Points, in no order, along strands that fork, close into loops and pass close to each other.
Points whose rows are less than 50.4 apart are linked; no others are.
j_514: -46, -67, -34, 8, -3, -29, 18, 27
j_272: 30, 22, 25, 1, 9, -32, -6, 2
j_620: -3, -9, -19, 0, 27, -67, 41, 8
j_348: -8, 59, 29, 1, 28, -34, -48, -11
j_57: 27, -18, -20, -45, 10, -12, 62, 10
j_527: 29, -13, -2, -38, -3, -12, 46, 1
j_313: 10, 3, -18, -1, 34, -72, 27, -6
j_919: -16, -1, -15, 32, -35, 91, -9, 12
j_973: -25, 35, 7, 61, 2, 33, -37, 46
j_68: 26, 27, 30, 47, 12, -19, -52, -16
j_428: -33, 25, 6, -9, 51, -70, -1, -34
j_966: 26, -20, 12, -37, -16, 1, 36, -10
j_668: -26, 54, 28, -12, 43, -42, -36, -31
j_703: -66, 10, -13, -5, 53, -72, 3, -28
j_258: 4, -13, 46, -17, -26, -20, 14, -9
j_67: -4, 61, 25, 20, 24, -11, -52, 7
j_65: 15, 1, 30, 10, -31, 58, -29, 13
j_716: -23, 40, 16, -18, 44, -58, -10, -28
j_975: 8, -1, -12, 15, -34, 92, -25, 2
j_861: -57, -7, -5, -3, 27, -70, 11, -2
j_854: -15, 0, -2, 59, -27, 72, -16, 23
j_643: -4, 42, 11, 46, 0, 28, -43, 39
j_718: 40, 11, 21, 31, -12, 19, -27, 12
j_275: -27, -46, -36, -29, 0, -11, 53, 24
j_25: 15, -33, -32, -63, -14, 20, 43, -52
j_400: 28, 17, 22, 56, 3, 6, -46, 3
j_772: 6, -51, -39, -44, -7, 6, 58, -28
j_700: 21, -9, -31, -71, -19, 29, 32, -55
j_759: 13, 12, -34, 78, 9, 48, -3, 32
j_99: 21, 25, 9, -2, 31, -62, 3, -12
j_734: 25, 0, 0, -59, -27, 47, 7, -27
j_191: -8, 58, 14, 36, 19, 2, -55, 29
j_801: -5, -37, -30, -32, 8, -18, 65, 15
j_858: -52, -48, -40, 18, 13, -47, 1, 30
j_540: 48, 8, -7, 41, -3, 46, -24, 22
j_673: 4, 4, 21, 41, -30, 55, -33, 23
j_836: -51, -19, -4, -2, 15, -60, 26, 11
j_937: 38, 17, 28, 10, -9, 1, -18, 13
j_497: -42, -61, -36, -18, -5, -5, 39, 26
j_931: -32, -32, 7, -9, -10, -42, 35, 11
j_15: -1, 11, 59, -15, -30, -8, -10, 5
j_564: -53, -40, -39, 25, 23, -64, -5, 10
j_86: 25, 9, -21, 72, 7, 41, -20, 24
j_550: 25, -1, 21, -10, -31, 60, -18, -3
j_665: 30, -13, 26, -40, -29, 25, 17, -12
j_610: 30, -2, -13, -28, -31, 79, -25, -42
j_893: -8, -10, 25, -20, -7, -45, 30, 1
j_469: 37, -10, 6, -12, -28, 71, -20, -25
j_672: 28, 10, -21, -70, -26, 51, 1, -51

A tip is a point with one link. Name the tips that can be reached along the links from each point below, in the order of the rows.
j_858 -> j_772, j_564
j_540 -> j_620, j_68, j_759
j_258 -> j_973, j_15
j_550 -> j_975, j_610

A fork is a point with three links, a tip a point with one. Leave the first point through the second and follow the links. Name the first fork or tip that comes.
j_527 / j_57 -> j_564
j_716 / j_668 -> j_973
j_313 / j_99 -> j_718
j_550 / j_65 -> j_975
j_854 / j_673 -> j_610
j_718 / j_937 -> j_620
j_428 / j_703 -> j_15

Name the points in between on the shortest way along the links from the first point to the second, in order.
j_931 / j_668 -> j_836 j_861 j_703 j_428 j_716
j_975 / j_673 -> j_919 j_854
j_514 / j_966 -> j_497 j_275 j_801 j_57 j_527
j_966 / j_672 -> j_665 j_734
